Each row is a point on a tangle of strands that fork, close into loops and nearly touch. The rows are in no order.
(in the rows, 128 means zero)
Two points are linked if the straight distance between their rows is under 153. Some points are linked to none.
K_949: [122 140 123 179 138 156 139 131 137 149 104 154  85 104 136 152 140 157
 114 173  86 147  91 161 161 113 164  90  98 105 141 100 154 120 110 136
 136 144 140 146 130 126 108 146  70 144 175 111  90 130  97]
K_390: [115 168 160 143 163 109 160 134 176 141 104 148  68  58 108 183 160 124
 143 140 137 150 105 116 144  76 128  96  90 125 121  80 201  95  77 102
 141 114 195 124 140  96  79 154  94 109 147 106  77 104 136]
K_879: [ 96 148 166 100 132 105 123 166 159 176 154 115 133  93 165 174 170 128
  74 175 176  65 151 158 102  76 139  85 141 137  94  61 160  87  92 139
 165 133 127 111  84 129 131 134 120 182 111 169 101 147 139]
K_679: [100 137 138  68 107 115 176 190 115 162 146 101  83 124 142 141 152  79
 131  94 170 140 184 153 100 108 118 134 107 149 142 179 137  82 153 119
  87  75 126 167 110 134 185  69 142 144 134 111 114 117 135]
K_965: [139 102 112 127 145 141 106 125  87 139 164 130 209 111 165 105 206 127
  99 139 126 110 145 142 128 232 184 106  92 124  94  81 126 189 161 143
 117 194 147 125 185 105 124 129 119 123  70 120  96 126 147]
K_784: [153 155 140 178 135 147 179 130 176 142  71 123  58 104 152 162 121 136
 180 175 113 133 104 132 140  63 120 101  84 104 131 139 157  84 101 120
 138 106 141 150  98 143 131 115  88 156 202  63 115 113  91]
K_639: [107 143 137 166 128 157 168 169 135 193  89 132  91  90 111 114 107 173
 115 194  99 167  56 173 158 106 176 119  58 118 110 141 138  98 111  81
 132 134 151 109 113 173 105 153 102 153 146  90  98 131 161]
K_9: [146 132 145 130 159 171 144 169 148 165 130 135 130 118 125  94 126 139
 102 151 107 167  83 152 134 108 149 143 161 129 109 149 119 120 172 129
 106 164 143 123 138 138 140 162 133 134  91 112 124 177 140]
K_180: [ 98 143 127 131 100 120 141 158 116 124 120 121 123 115 131 139 133 134
 115 148 161 101 140 149 144 124 147 104 111 136 116  97 152  87  82 110
 143  95  91 116  89 129 124 134 105 163 154 147 115 124 128]
K_51: [153 107 153 128 145 126 156 102  99 123 127 108 178 125  73  74  81 175
 132 101 162 127  73  60 143  99 105 138 111  73 136 100 169 137 126 128
 154 106 181  70 154 126 102 107 119  76  81 121 136  97 157]
K_969: [ 83 170 119  86 135 100 104 105 140 100  84 141 108 103 114 146 110  95
  88 143 126 136 136  69 150 110  81 129 147 142 120 130 149 135  49  71
 170 123 114  84 129  98  74 168 138 122 100 157 147 146 180]
K_321: [120 154 133 124 158 128 102  95 169 101 109 142 114 120 159 148 107 126
 104 143 138 100 130 100  89  72  80 131 188 134 121  82 144 119  74 123
 186 170 126 103 110 107  82 181 117  96 110 177 142 159 138]
K_311: [145 118 146 115 140 134 182 155 119 161 168 104  97 125  93 129 120 142
 138  78 123 177  92 147 122  90 123 162  92  90 156 187 145 141 174 151
  53  87 188 137 164 148 151  82 113  70 109  98  92 125 130]
K_416: [127 147 124 108 116 101 143 133 104 128 188 105 152 139 148 160 197  89
  90 105 115 123 205 166 113 198 124 114 115 145 136 148 145 141 159 140
  51 133 109 166 147  92 160  85 165 135 112 125 105 132  96]
K_129: [135 148  89 131 149 105 133 134 147 129 185 114 188 130 143 173 206  77
 116 113 100 137 188 172 100 203 117 122 113 158 137 161 134 156 176 140
  48 168 131 176 162  75 150  87 186 108  96 111 114 123  92]
K_769: [130 153 160 112 128  99 144 140 114 133 127  89 141  98 116 163 147 110
 135 130 174  77 158 117 127  91 137 108  89 114 106  83 160  77  78 117
 153  92 147  97 101 109 112 106  97 158 142 145 131 100 150]
K_590: [113 133 142 137 130 159 156 168 135 151 145 139  93 130 149 159 141 117
 128 142 121 138 150 164 105 134 144 110 134 133 132 139 124 110 169 147
  91 131 102 166 104 141 161 129 121 153 139 134 105 145  89]
K_437: [105  89 103 148 117 137 103 133  89 130 150 160 170 128 172 113 192 139
  97 160 112 101 128 147 146 220 192 105 118 131  97  78 111 189 160 158
 108 195 137 133 159 114 131 133 120 141 100 156 100 150 145]
K_208: [150 111 133 139 153 149 105  94 181 118 126 144 127 148 159 139 108 135
 133 118 156  64 103 113  67  81  98 128 175 134 126  82 132 118 127 163
 173 173 116 103  97 108 124 154 114  86 128 168 144 179 114]
K_81: [ 74 158 116 111  74 113 173 176 114 152 111 130  59 118 155 161 149  94
 140 117 144 161 192 144 127 139 116 100 101 156 147 164 119  88 146 122
  93  65  84 183  92 136 174  97 125 173 164 118 106 109 126]
K_559: [141 139 121 130 179 117  92 101 168 113 127 160 125 103 142 153 164 102
 123 130  99 131 151 103 101 141  91 112 156 136 128  85 133 139 127 123
 150 181 152 129 172  79  97 152 111  86 101 135 105 144  98]
K_299: [ 98  83 113 112  84 127 123 140  75 144 165 135 112 154 137 100 132 145
 130  81 178 107 130 142 105 122 141 130 147 164 176 113 123 113 148 168
 116  87  68 132  69 155 168 115 102 133 158 185 150 124 128]
K_773: [142 113 121 118 176 130  75  80 161  73  93 137 179 145 133 139 117  78
 124 169  98 127 159  83 125 131 103 149 158 145 107 136 100 136  79  77
 187 179 124 114 150  95  86 175 148 121 101 119 173 114 134]
K_799: [103 121 156 135 114 145 124 158  75 160 130 127 152 100 125  70 109 168
 104 133 174 108  91 161 138 148 184 133 100 121 113  97 148 130 111 136
 142 125 141  80  92 158  83 141 114 147 107 155 120 124 193]
K_796: [102 120 167 131 145 116 129 160 151 155 123 127 166  84 149 171 184 133
  65 211 166  68 132 152 132 107 178  67 118  92  89  47 172  91  86 109
 162 162 136  90  85 130 116 173 100 186 141 163 124 132 133]
K_85: [133 111 133 157 125 121 140 105 101 116  98 124 168 136  78  78  63 182
 153 125 142 152  79  87 157 111 121 149 102  86 120 127 141 154 103 107
 153 113 160  85 154 147 107 130 145 104 112  90 138  90 148]
K_398: [163 124 131 104 188 135  98  75 156  93 110 112 194 156 111 126 121  77
 144 142 104 146 161  80 132 141  85 146 153 132 132 167 112 139 125  93
 155 181 137 116 163 101 103 150 178 113  90 106 167 111 121]
K_179: [105 118 123 142 117 159 163 139  91 202 139 110  72 115  99  97  92 194
 157  98 121 156  69 155 156 112 144 116  66  87 164 140 154 135 148 175
  97 112 159 124 124 166 137  80  94 126 161 114  75 118 128]
K_829: [157  89 125 127 131 132  91  71 129  98 175 114 202 181 157 105 114 107
 113  89 131  93 158 118  91 149 122 168 164 150 138 128  99 137 152 158
 143 147  78 132 110 123 139  92 155 128 123 117 180 151 111]
K_434: [143 148 140  94 142  90 146 116 139  97 130  85 127 141 114 139 109  88
 152  96 135 100 175  82 103  96  62 154 148 118 131 156 131  98 133 115
 129 113 134 122 133 118 139  98 159 106  94 133 163 104 116]
K_798: [171  79 165 142 128 158 153 140 122 138 145 109 167 141 122  82 101 159
 152 126 153 133 124 158 139 152 162 128  85 107 126 159 103 141 177 130
 107 133 150 113 132 165 126 121 135 147 133  85 125 114 135]
K_813: [123 106 149  87 115 140 161 175 125 162 160  95 127 160 140 103 152 103
 127 112 166 134 155 156 106 121 122 142 143 140 146 183 127  86 182 120
  92  94 104 160 107 141 177  87 159 154 117 111 141 136 131]
K_468: [115 136 123 156 104 140 123 134  77 138 134 129  95 103 119  91 124 172
 125 131 112 146 109 145 171 173 166 112  92 116 135 117 125 177 136 157
 115 130 133 133 146 134 107 136 114 117 116 158  90 121 140]
K_677: [125  93 142 135 135 156 154 162 143 168 174 106 102 124 128 138 130 148
 152 102 177  83 111 162  94  50 125  92 109 109 159 110 157  67 146 174
 118 108 145 111  69 145 161  97  84 112 175 142 124 128 118]
K_286: [161  92 133 107 125 122 113  70 115  80 158 105 188 194 132  96  83 108
 140  78 134 115 159  89 115 143 118 181 159 126 145 154  80 156 149 134
 121 126  88 134 135 134 143 108 166 130 127 117 192  97 101]
K_504: [141 104 111 138 170 161  88 101 166  96 139 179 162 160 166 126 130 116
 109 144 126 108  89 120  82 110 120 159 184 142 101  83 116 150 129 160
 177 214 103 123 117  95 120 159 124  95 119 145 147 202 120]
K_215: [139 162 129 148 149 125 167 116 173 136 117 143  51 108 104 154 105 138
 172 101  87 171 108  97 129  71  78 125 116 113 163 145 176 130 153 142
  91 120 171 151 143 114 130 118 119  79 143 100  91 119 106]
K_816: [180 142 132 170 155  93 175 101 186 108 129 138  64 112 133 187 103 137
 188  84 114 137 137 111  89  73  79 107 133 105 152 120 167 122 140 139
 116 127 176 151 153  99 157 114 111  73 153  95 113 101 110]
K_591: [151 132 127 134 157 127 105 107 178  89  78 131 148 162 155 140  97  92
 151 174 118 118 140 115 124 106 111 162 153 134 102 130 104 114  78  68
 182 156  99 115 128 122 110 155 139 145 141 129 184 131 132]
K_881: [ 88 196  99  88 105 108 142 149 145 135 116 152  23  94 117 157 120 102
 123 128  86 174 130 105 123  98  72 134 164 148 145 185 142 117 146 116
  92  83 130 146 136 134 127 135 147  96 111 145 100 152 136]
K_268: [ 99  97 121  89  66 112 115 120  58 126 162 108 140 175 114  66  95 131
 135  46 161 132 148 125 121 164 129 154 138 149 167 162  96 159 158 155
 123  60  86 158 122 151 155  81 153 123 137 162 154  93 141]
K_192: [ 93  91 108 120  43 108  99 112  39 120 116 122 138 161 134  70  75 123
 150  57 156 127 154 156 141 168 168 135 113 150 149 124  76 158 116 138
 126  44  85 141 107 163 134  89 142 163 170 145 151  68 151]
K_83: [125 120 138 166 120  97 106 120 168 108 102 117 143  99 164 194 142 112
 104 187 153  42 137 135  97  96 134  77 142 122  99  40 147  73  59 135
 205 146 115  88  73 125 115 161  99 165 171 167 141 136 126]
K_643: [136 146 109  75 121  90 154 109 129  85 101 124 124 164  73 135 104  99
 153 126 108 170 157  77 140 147  87 161 167 123 132 226 103 137 146 107
  83 107 139 125 149 143 144  96 194 101 108 112 164 111 104]
K_584: [ 93 175 127 120 118 126 111 143  96 130  93 150 108 101 120 108 131 153
  81 131 117 170  95 120 157 130 140 143 139 128 115 115 146 157  87  96
 138 122 118 108 137 103  93 170 107 120  99 156 102 154 192]
K_17: [124 159 131 178 142 156 147 142 173 133  71 154  77 111 143 163 124 152
 132 199  98 141  89 145 149  96 138  99 112 119 112 117 132  92 106  96
 157 133 114 135  98 143 108 153  86 158 184  89 120 134  91]
K_951: [144 119 138  99 118 117 144 135  89 119 154 112 151 156  90  72 100 143
 143  85 131 155 117 109 138 147 109 158 153 115 155 192  91 174 177 160
  72 112 156 129 149 146 149 102 173  90  85  97 145 137 129]
K_406: [139 136 124 140  96  80 111 141 174 132 111 115  97 102 165 185 125 127
 138 165 175  42 139 139 106  67  84  73 136 132  96  50 140  54  68 155
 207  94 120 106  67 115 142 147  91 168 163 158 148 143 142]
K_609: [111 142 111 169  84  91 114 114  93  76  86 119 119 157 134 159 122 114
 140 124 133  96 185 129 144 165 132 110 119 155 130 105 119 104  64 113
 141  64  66 158  99 137 139 123 127 176 202 157 134 103 115]
K_143: [107 129 135 169  75 123 115 124  75 120  93 115 134 151 101  89  82 146
 146 121 122 177 154 159 165 197 171 146  80 132 117 143  74 168 109  84
 105  81 117 123 152 171 101 113 169 163 149  92 125  83 142]
K_554: [ 71  94 117  95  91 131 117 154  78 170 159 121 110 120 127 113 130 132
 108  85 197  84 103 143 110  96 144 104 155 161 165  81 151 108 109 171
 136  88  98 120  37 138 145 125  95 141 155 203 131 127 159]
K_191: [133 151 106 163 138 130 153 107 154 138 138 152  39 125 132 150 133 138
 152 126  76 164  95 113 157 111 122 112 106 119 173 126 137 149 155 141
 110 133 157 190 146 111 127 105  78 102 162 121  75 127  70]
K_788: [129 128 136  83 119 138 143 168 155 139 132 105 126 162 131 112 126  75
 132 141 140 136 156 142 111 108 110 157 159 137 120 191  94  83 151 124
  99 111 113 143 101 146 163 107 181 142 122 104 168 146 120]
K_603: [139 131 134 190 147 174 123 133 141 158  82 141 120 101 117 102 106 183
 139 176 113 163  56 159 174 121 168 134  88 114 112 114 117 136 113  96
 165 160 159  90 131 161  91 180 100 131 139  91 105 125 152]
K_976: [ 94 117 148  91 108 118 113 162 117 172 161 123 122  97 149 154 146 128
  86 115 201  52 137 142  81  83 122  94 143 151 132  57 171  81 111 171
 141 103 113 117  73 141 138 117 103 139 125 203 103 149 137]
K_413: [110 131 147  88 113 133 185 163 127 162 154 124  87 127  96 108 134 132
 125  82 130 165 108 128 106  83  95 157 137 120 151 190 144 119 167 147
  63  76 158 143 147 147 154  99 136  73 100 119 107 152 120]
K_100: [166 106 145 122 156 160 101  98 125 106 168 125 192 165 149  97 130 149
 114 123 133 108 123 121  99 156 160 142 144 139 125 124 105 152 157 151
 137 180 120 122 140 108 133 116 135 131 101 117 146 147 111]
K_666: [152 144 140 147 171 117 125 126 184 124 113 149  98 108 142 169 155 103
 137 171 100 136 154 136 112 125 114 104 136 131 114 107 144 119 129  93
 144 154 147 145 149  95 111 163 105 118 140 114 107 135 100]
K_953: [216  79 183 147 211 167 149 139 203 139 151 124 181 149 136 133 136 129
 154 151 142 100 112 147  93  83 143 126 128 101 107 127 139 105 160 127
 138 184 167 111 133 124 146 125 112 116 149  99 152 134  97]
K_250: [114 143 120 166 158 138 101 105 186 101  84 176  99 114 152 151 142 147
 103 169 118 109 101 111 123 107  99 106 149 117 112  68 139 132  77 120
 188 167 132 116 120  90  94 189  89  96 159 161 115 155 110]
K_811: [154 125 153 102 167 148 138 146 107 163 173 111 193 107 139 113 174 136
  92 108 158 116 118 143 110 153 162 107 123 126 123 101 174 146 143 146
 117 170 154 102 151  98 121 119 104 114  74 138 106 138 151]
K_12: [129 150 104  81  97  98 139 146 132 112 104 110  97 167 117 130 121  76
 157 127 128 154 174 115 129 128  92 160 164 137 133 217  96  99 146 101
  92  85 116 144 115 146 163 110 200 128 129 101 153 124 108]
K_88: [183 133 143 131 169 153 125 118 213 131  97 125 142 147 125 142 114  99
 139 187 129 114 140 119 101  84 106 132 157 123  92 142 105 101 128  83
 160 161 122 119 123 121 128 169 150 144 137 102 156 141 111]
K_922: [169 142 133 136 135  77 205 134 198 137 129 108  63 108 143 186 127 126
 196  98 149 118 156 108  75  59  75 120 131 108 127 129 155  88 123 136
 134  99 162 135 133 111 163 115 127 114 146  95 126  99 130]
K_397: [ 82 111 146 159 113 147  96 163  63 164 124 138 179  89 140  82 119 163
  92 165 149 102 119 176 144 177 213 121 106 125  93  64 140 167 109 139
 118 152 131  82  86 170  64 150 124 167 112 164 130 124 195]
K_74: [105 127 144 160 132 102 136 154 164 117  92 128 126  80 156 196 160 108
  84 215 143  75 139 148 130 114 147  70 124 122  83  60 164  85  67 110
 178 136 138 112 108 123 120 164  96 177 168 153 127 127 121]
K_46: [162 113 127 119 162 151  94 133 105 143 197 100 227 128 151  92 180 137
  87 103 128 123 130 129 106 191 160 121 109 136 124 106 140 184 171 162
  95 171 151 133 178 100 125 103 138 100  63 114 109 145 165]
K_442: [106 130  73 196  72 102 107  99  97 100 128 169  75 142 144 189 157 118
 116  95  99 107 118 116 145 167 142  94 134 132 142  72 118 152 159 192
 113 135  94 165 116 125 161 123  93 111 177 201  89 154  73]
K_580: [ 65 159 110 127  71 124 150 171  88 131 124 136  60 147 146 144 137 127
 112 119 114 171 169 155 137 156 131 130 128 157 132 158  99 121 134 118
  94  96  47 188 100 167 160 126 124 185 154 144 112 132 111]
K_214: [199  69 180 142 187 177 151 136 164 139 180 118 175 144 132 120 134 171
 140 112 151 120  91 158  91 103 149 128 120  93 128 126 144 135 182 152
 111 169 176 108 146 122 146 119  92  93 134 115 133 136 123]
K_247: [132 103 113 203 138 154 116  99 129 140  95 139 104 115 117 107 119 179
 155 176 101 155  64 161 180 132 171  96  88 102 125 113 128 149  90 146
 144 150 147 118 133 140 103 135  76 138 175  92  81 111 106]
K_492: [ 97 109 102 120  51 112  92 132  75 122 100 139 132 173 129  83  85 121
 157 100 145 134 140 161 144 126 153 145 110 159 142 113 101 113  99 107
 158  33  62 155  95 165 144  93 135 187 179 142 184  68 159]
K_357: [140 112 157 133 147 144 125 135  89 158 144 117 183  96 137 101 153 168
  96 119 164  91 103 148 123 151 177  98 108 102 132  75 158 142 126 158
 136 145 164  75 112 123 114 141  81 129 100 170 111 124 155]
K_713: [130 148 158 155 158 128 174 122 148 150  88 135  86  88 109 153 150 150
 169 150 128 129 102 129 153  71 137  98  68 103 123 104 196  86  89 123
 131 100 169 126 116 116 116 107  87 141 174  76  98 111 127]
K_772: [114 144 122 143  82  65 125 112  97  80 109  99 117 127 141 181 149  82
 141 126 138  55 200  87 133 158 111  94 112 156 132  90 118  93  54 124
 167  88  90 133  92 112 124 110 100 173 173 152 143  97 118]
K_498: [111 138 139 127 106 132 151 169 101 142 134 119 109 125 122 117 142 126
 137 133 143 149 130 151 143 113 146 122 100 118 133 145 135  92 133 112
 117 103 105 135 108 146 149 129 106 168 135 123 107 130 118]
K_195: [100 160 143 121 107  63 128 122 102 126 107  88 113  79 128 182 156  97
 121 138 156  66 187  88 138 125  99  87  89 140 123  74 158  88  50 126
 158  74 129 115  94 105 106 116 106 156 142 149 135  94 151]
K_955: [174 100 150 156 185 123 144 113 168 129 108 146 162 117  70 134 119 154
 167 123 118 174 110  93 166 107 113 124  91  95 123 134 129 155 141  91
 134 147 190 131 173 103 123 143 107 109 131  78 104  76 117]
K_746: [154  97 166 112 143 147 163 123 132 148 130 113 176 131  89  76 104 162
 150 125 165 101  64 102 122  63 129 143 120  87 110 107 157 100 135 122
 162 123 181  69 123 144 105 133 120 115 108 119 153 117 148]
K_289: [ 88 118  82 163  84 128 105 120  83 122 144 191  86 124 168 156 175 146
  81 125 110 109 103 132 141 162 157 119 139 134 131  75 124 172 130 176
 102 149 105 149 127 128 149 140 104 129 131 204  77 174 124]
K_475: [154 139 120  93 155 120 111  85 157  76 136  78 201 148 139 149 129  63
 144 126  97 104 186 101 115 139  76 145 166 162 153 189 101 120 139 124
 129 164 126 119 141 106 122 115 210 108  83 110 190 117 111]
K_650: [153 131 156 103 148 158 148 160 140 176 111 120 164 120 116  85 110 133
 107 167 136 148  90 141 129 126 156 153 139 126  87 164 132  93 151  99
 113 141 156  94 131 167 136 159 157 134  88  94 136 150 159]
K_343: [161 100 122 149 157 153  93 102 163  93 106 176 144 164 141 109  98 158
 134 138 117 130  85 110 125 111 136 155 170 125 114 102 101 167 120 125
 171 176 120 119 142 114 114 182 121  92 140 136 140 161 112]
K_415: [168 105  92 135 165 163  73 105 176  95 119 179 116 152 127 123 121 123
 151 141  85 154 111  94 151 135 101 162 186 129 122 135  87 181 162 114
 145 172 133 140 186 104 125 163 132  74 121 119 131 146  96]
K_525: [ 98 191 110 123 126 130 143 158 156 139 122 162  26 101 137 169 141  93
 123 146  60 186 116 129 148 124 102 125 159 151 129 181 136 135 149 101
  77 128 118 160 129 122 133 142 139 131 111 127  98 156 105]
K_832: [147 145  81  93 180 142  89 129 157 116 145 122 212 113 124 140 162  89
 123 131  80 152 133 123 136 179 106 136 150 171 144 192 110 165 174 124
 113 181 149 144 176  87 132 131 178  92  81 110 133 149 122]
K_263: [205  90 170 142 195 159 135 117 218 124 121 138 161 156 132 137 123 113
 165 180 121 116 124 130 112 100 120 129 145 118  98 140 113 109 165  91
 154 194 155 127 137 121 138 167 116 116 146  81 141 128  86]
K_569: [106 174  87 139 121 151 144 128 128 128 160 162  31 112 140 145 142 117
 117 134  60 176 111 109 162 138 121 127 136 140 152 130 131 159 174 134
  79 143 133 186 160  99 132 112 104 124 122 166  80 153 105]
K_225: [111 145  98 133  74 101 113 124  74  97  90 117 106 150  99 116 107 134
 146 106 116 179 166 130 172 186 139 154  97 128 145 178  91 136 113  73
 110  53  85 157 132 154 126 122 154 169 150  96 132  88 134]
K_841: [136 135  71 125 170 148  72 114 179 106 137 157 128 124 136 140 140 113
 141 135  63 147 114 105 133 153  85 144 169 146 140 167 119 170 173 126
 112 169 153 156 184  78 133 127 157  75 111 120 128 154 102]
K_521: [ 91 128  98 134 110 162 148 150  99 186 138 121  63 117 117 122 104 182
 144 126 119 150  65 171 140  99 159 105  97 108 172 114 154 111 123 169
 122 125 106 125  97 160 151 107  81 135 178 130  91 136 121]
K_908: [192  73 162 134 139 148 132 100 124 103 160 111 207 161 121 113 116 136
 155 125 156 119 155 147 137 196 160 123  93 110 116 149  68 158 166 111
 113 150 139 123 137 143 126 116 136 174 142  76 147  79  97]
K_237: [121 120 137 181  95 139 135 111  96 131  85 123 137 139  73  89  60 159
 160 128 131 175  97 121 178 166 148 147  63 128 101 153  81 175 121 103
 107  88 149 119 168 187 107 122 168 153 139  72 124  93 135]
K_80: [141 104 135  96 122 132  90  82 103 109 151  85 252 151 135  77 123  74
 108  93 127  83 153 126 120  97 156 196 141 161  96 155 120  90 117 138
 159 135  82 132 104 157 108 106 160 175  65 121 217 117 163]
K_43: [ 95 180 125 104 113  96 116 127 144 111  88 119  81 117  95 141 111 122
 115 126 137 121 132  69 138  82  74 148 132 123 114 124 164  94  77  90
 164  95 136  96 129 116  94 142 143 111 111 146 141 145 159]
K_395: [133 119 136 162 122 130 121  92 112 110  86 130 136 127  69  97  81 163
 157 135 121 164  96 112 178 154 141 127  88 111 124 135 109 176 106  98
 139 124 157 112 159 134 101 144 129 132 134  82 129  96 148]
K_122: [ 80 151 107  52 101 126 142 168  90 148 143 119  95 121 108  83 137 111
 107  94 135 148 116 115 114 103  97 154 164 139 154 190 132 130 155 151
  88  78 118 140 144 130 152 106 169  86  82 136 124 167 130]
K_346: [117 138 102 124  89 105 106 101  69  68 127 133 122 155 107 106  99 133
 122  80 103 154 164 115 153 192 125 153 132 136 140 140 100 179 111 116
 113  85  92 152 145 120 124 126 151 145 127 143 126 114 126]
K_547: [113  70 115 170 109 146 119 141  92 163 160 154 145 133 168 131 183 159
  82 151 113  93 104 178 126 193 209 106 116 114 103  58 121 162 152 193
  96 199 140 128 134 170 142 150 116 155 132 172 116 166 143]
K_987: [170  87 128 170 144 146 115 105 159  89 118 156 146 151 120 145 136 143
 154 158  94 149 130 150 155 171 156 120 115 117 112 128  77 158 156 101
 138 167 132 152 154 124 134 149 102 138 167  84 118 113  78]
K_227: [150  89 144  98 131 126  98  79 103 107 184  83 228 159 145 106 150  84
 117  77 147  70 180 109  97 131 132 166 141 149 136 156 102  99 150 160
 132 133  72 149 106 147 131  75 148 155  93 131 206  97 138]
K_790: [113 156  98 144 112 126 110 122  90 120 124 161  87 110 118 117 135 143
 101 127  95 167 109 120 179 175 141 132 119 121 127 122 116 163 110 123
 116 121 113 139 159  99 106 164 105 131 115 152  96 138 139]
K_802: [139 122 140  98 133 139 111 137 135 128 130 100 196 161 142  86 113 104
 107 140 131 108 130 125 104 112 151 175 152 140 100 141 106  94 126 124
 160 141  93 114  99 153 133 119 168 169  89 119 192 132 148]
K_910: [112 179 155 113 149 107 138 139 163 153 115 156  91  54 139 176 161 131
  92 155 152 129 136 119 117  71 132  90 112 127 108  79 180 110  90  93
 154 126 168 105 131  91  86 165  91 109 118 143  77 127 150]
K_352: [ 60 168 118 114 129 110  86 115 138 115  86 163  94  95 126 126 128 129
  71 139 124 155 114 101 150 125 112 143 156 128 114 106 147 151  44  88
 172 145 105 113 130  96  66 175  90 108 112 185 123 171 182]
K_241: [137 129 116 121 183 118  90  75 162 118 123 173 112 106 143 153 146 135
 128 110 110 117 135  80 108 124  63 130 159 121 134  69 148 143 108 152
 172 185 163 123 165  79  90 157  94  48 110 175  93 153 131]
K_975: [136 163 100  78 134 116 114  95 126  82 104 149 139 141  75 118 104 114
 142 128  85 175 117  88 142 148 104 161 180 128 136 212 101 171 137 111
 100 111 131 112 178 126 134 130 184  85  91 121 159 145 113]
K_461: [102 144 118 167  91 155 136 123  60 159 131 120  89 105  94  89 101 184
 149  99 130 148  91 123 176 147 168 123  59 120 159 122 142 180 145 186
 105 116 157 118 150 146 120  97 106 111 126 141  71 122 156]
K_77: [ 95  85 139 148 121 123  92 155  87 168 145 149 183 117 176 100 159 155
  78 162 135  84 110 183 119 187 229 102 125 124  78  42 136 155 110 168
 118 196 129 100  95 178 112 151 126 188 132 174 137 139 171]
K_481: [125 130 121 121 121 137 146 151 114 142 158 125 116 138 154 138 175 124
 106 121 113 147 162 170 128 189 132 122 134 139 134 156 118 141 164 142
  72 133  92 180 129 117 153 111 140 146 112 121 112 140 103]
K_787: [166 101 132 131 154 173 114 132 138 143 152 137 159 139 136  93 124 164
 116 141 112 141  90 128 137 145 153 135 142 122 109 136 115 153 169 148
 124 178 130 118 148 115 139 147 135 108  91 109 130 168 142]
K_870: [144 129 126 125 128 122 110  89  92  85 119 130 145 145  93  98  83 134
 134 104 118 159 131  89 168 180 134 160 141 123 126 132  97 195 121 105
 137 139 123 123 175 114 107 145 137 128 110 117 140 121 136]
K_966: [142 157  96  97 159 141 107 148 154 100 179 103 225 118 140 155 171  94
 105 106  89 132 147 148 102 175 101 155 143 166 157 163 140 157 171 145
  82 173 135 162 168  82 141 108 180  83  91 128 146 151 119]
K_883: [101 132  74 179  85 129 115 118 102 108 124 171  75 163 159 189 131 143
 130 132  86 134 136 151 126 158 147 112 147 135 145 108 100 142 135 152
 114 127  63 178 123 158 159 135 102 146 193 162 120 147  67]
K_506: [ 83 123  77 145  80 135 115 146 105 100 118 163  74 168 173 151 100 138
 125 137  88 168 148 168 120 146 146 132 138 152 139 129  91 137 116 120
 115  92  36 181 101 182 165 127 126 157 178 158 125 135 102]
K_526: [ 70 190 102  53 102 107 128 159 131 139 126 123  62 102 113 126 130 102
 104 111 120 137 138 122 105  96  69 135 169 161 153 184 140 112 137 137
  95  78 126 127 138 131 141 122 190  88  86 146 111 175 130]
K_349: [ 98 178 135 112 117 117 129 131 156 144 100 142  78  85 119 147 125 147
  99 139 165 115 102 109 139  66 100 119 129 124 121  98 171  98  75 103
 172 102 128  94 103 101  83 172 114 110 119 160 100 161 158]
K_471: [135 137 123  91 120 123 117 110  84 108 131 125 136 149  76  83 110 137
 125 111 107 157 120  94 152 173 121 161 146 114 137 193  99 188 148 123
 104 130 145 116 175 127 129 129 163 103  94  99 141 122 142]
K_408: [ 94 139  95 137  67 108 109 155  93 101  88 131 114 154 143 140 108 116
 147 136 137 126 175 148 151 141 140 126 110 161 130 112 102  89  59  86
 151  39  52 150  80 148 149 109 133 181 188 139 174 101 132]
K_821: [147 127 149  80 126 135 141 147 117 150 130  93 175 145  96  65 121 116
 112 130 141 124 111 119 120 117 130 168 144 117 113 181 125 103 131 109
 132 120 136  91 126 150 124 123 167 127  84 112 157 128 147]
K_427: [151 165 132  97 113  60 174 122 156 117 124  99  83 114 124 173 120 104
 191  80 143 119 174  93  96  90  53 122 134 112 147 148 154  88 116 125
 132  90 151 137 136 103 144 103 148 112 127 111 130  98 147]
K_226: [159 145 129  96 125  80 146 120 179 115 159  83 133 115 159 182 153  69
 142 104 126 103 192 132  59 130  65 121 149 153 149 181 132  77 121 131
 103 133 146 145 155  82 149  92 190 115  98  88 138 120 121]
K_655: [137  94 145 130 101 126 170 126  87 139 145 105 124 150  75  88  88 163
 159  74 150 179 113 122 139 125 119 141  90  94 154 175 106 161 172 164
  77  82 166 135 158 153 156  85 131  98 122  93 117 108 126]
K_435: [169  92 164 147 167 158 154 137 141 152 145 126 155 125 112 106 110 183
 150 117 162 115  81 147 125  75 143 122 110  86 143 114 158 112 150 147
 131 151 174  82 118 145 130 128  95 113 132 120 124 124 127]
K_660: [173  91 163 119 128 129 122  88 104 104 161  91 204 167 114 101  90 124
 145 102 147 126 153 102 121 179 139 151 122 108 127 157  74 171 149 118
 133 133 125 119 151 145 123 106 166 158 115  90 175  79 116]
K_356: [111  57 127 103  73 117 119 116  62 142 180 110 139 168 122  89 120 119
 137  43 181  98 134 141  96 145 133 132 151 161 177 146 114 138 183 172
 126  73  78 151  82 156 183  75 124 116 162 175 174  98 136]
K_27: [127 114 123 189 172 118 101 123 188 101  84 189 113 111 152 173 162 115
 110 198  88 121 123 135 130 142 106 102 145 131  96  72 118 119 116 100
 187 172 143 131 137  99  99 188  89 119 162 119 101 133  87]
K_340: [146 143 126  68 151 105 142 113 140 106 127  69 177 144 112 138 133  60
 154 121 124 112 174 103 106 105  65 153 157 141 127 190 107  90 146 123
 117 126 145 115 127 119 136  92 205 123  72 108 194  99 131]
K_355: [112 117 123 130 111 167 150 172 114 165 142 122  90 120 122  96 107 157
 141 134 145 137  84 162 134  85 156 124 111 133 146 136 131  70 131 129
 142 104 109 113  96 170 149 128 111 139 163 122 128 129 130]

How many points has the smallest loop of links through each point below? Write 0 if it is on no loop.
K_397 => 9
K_225 => 6
K_788 => 0
K_525 => 31
K_559 => 0
K_650 => 9

A fork is a point with three links, a tip a point with one. Leave the first point through the second and follow the links. Name the first fork or tip that comes.
K_434; K_427 => K_471
K_263; K_953 => K_395
K_352; K_584 => K_498
K_643; K_12 => K_289
K_504; K_208 => K_241
K_180; K_769 => K_406
K_969; K_43 => K_639
K_80; K_802 => K_829

A piece is all that can be reached along the links. How many separate loops has the piece of each point below (a circle has one, a figure eight two, a Y none), and how many tips (points with one link)?
K_879 => loops 0, tips 3
K_143 => loops 2, tips 1
K_908 => loops 1, tips 1
K_799 => loops 1, tips 0

Name the points in between on the shortest way along the links from the first point to the second, in order.
K_966; K_609 => K_129, K_416, K_481, K_590, K_498, K_180, K_769, K_195, K_772
K_655; K_591 => K_951, K_471, K_870, K_395, K_85, K_51, K_746, K_435, K_214, K_953, K_263, K_88
K_122; K_813 => K_413, K_311, K_655, K_951, K_471, K_975, K_643, K_12, K_788
K_180; K_356 => K_769, K_195, K_772, K_609, K_408, K_492, K_192, K_268
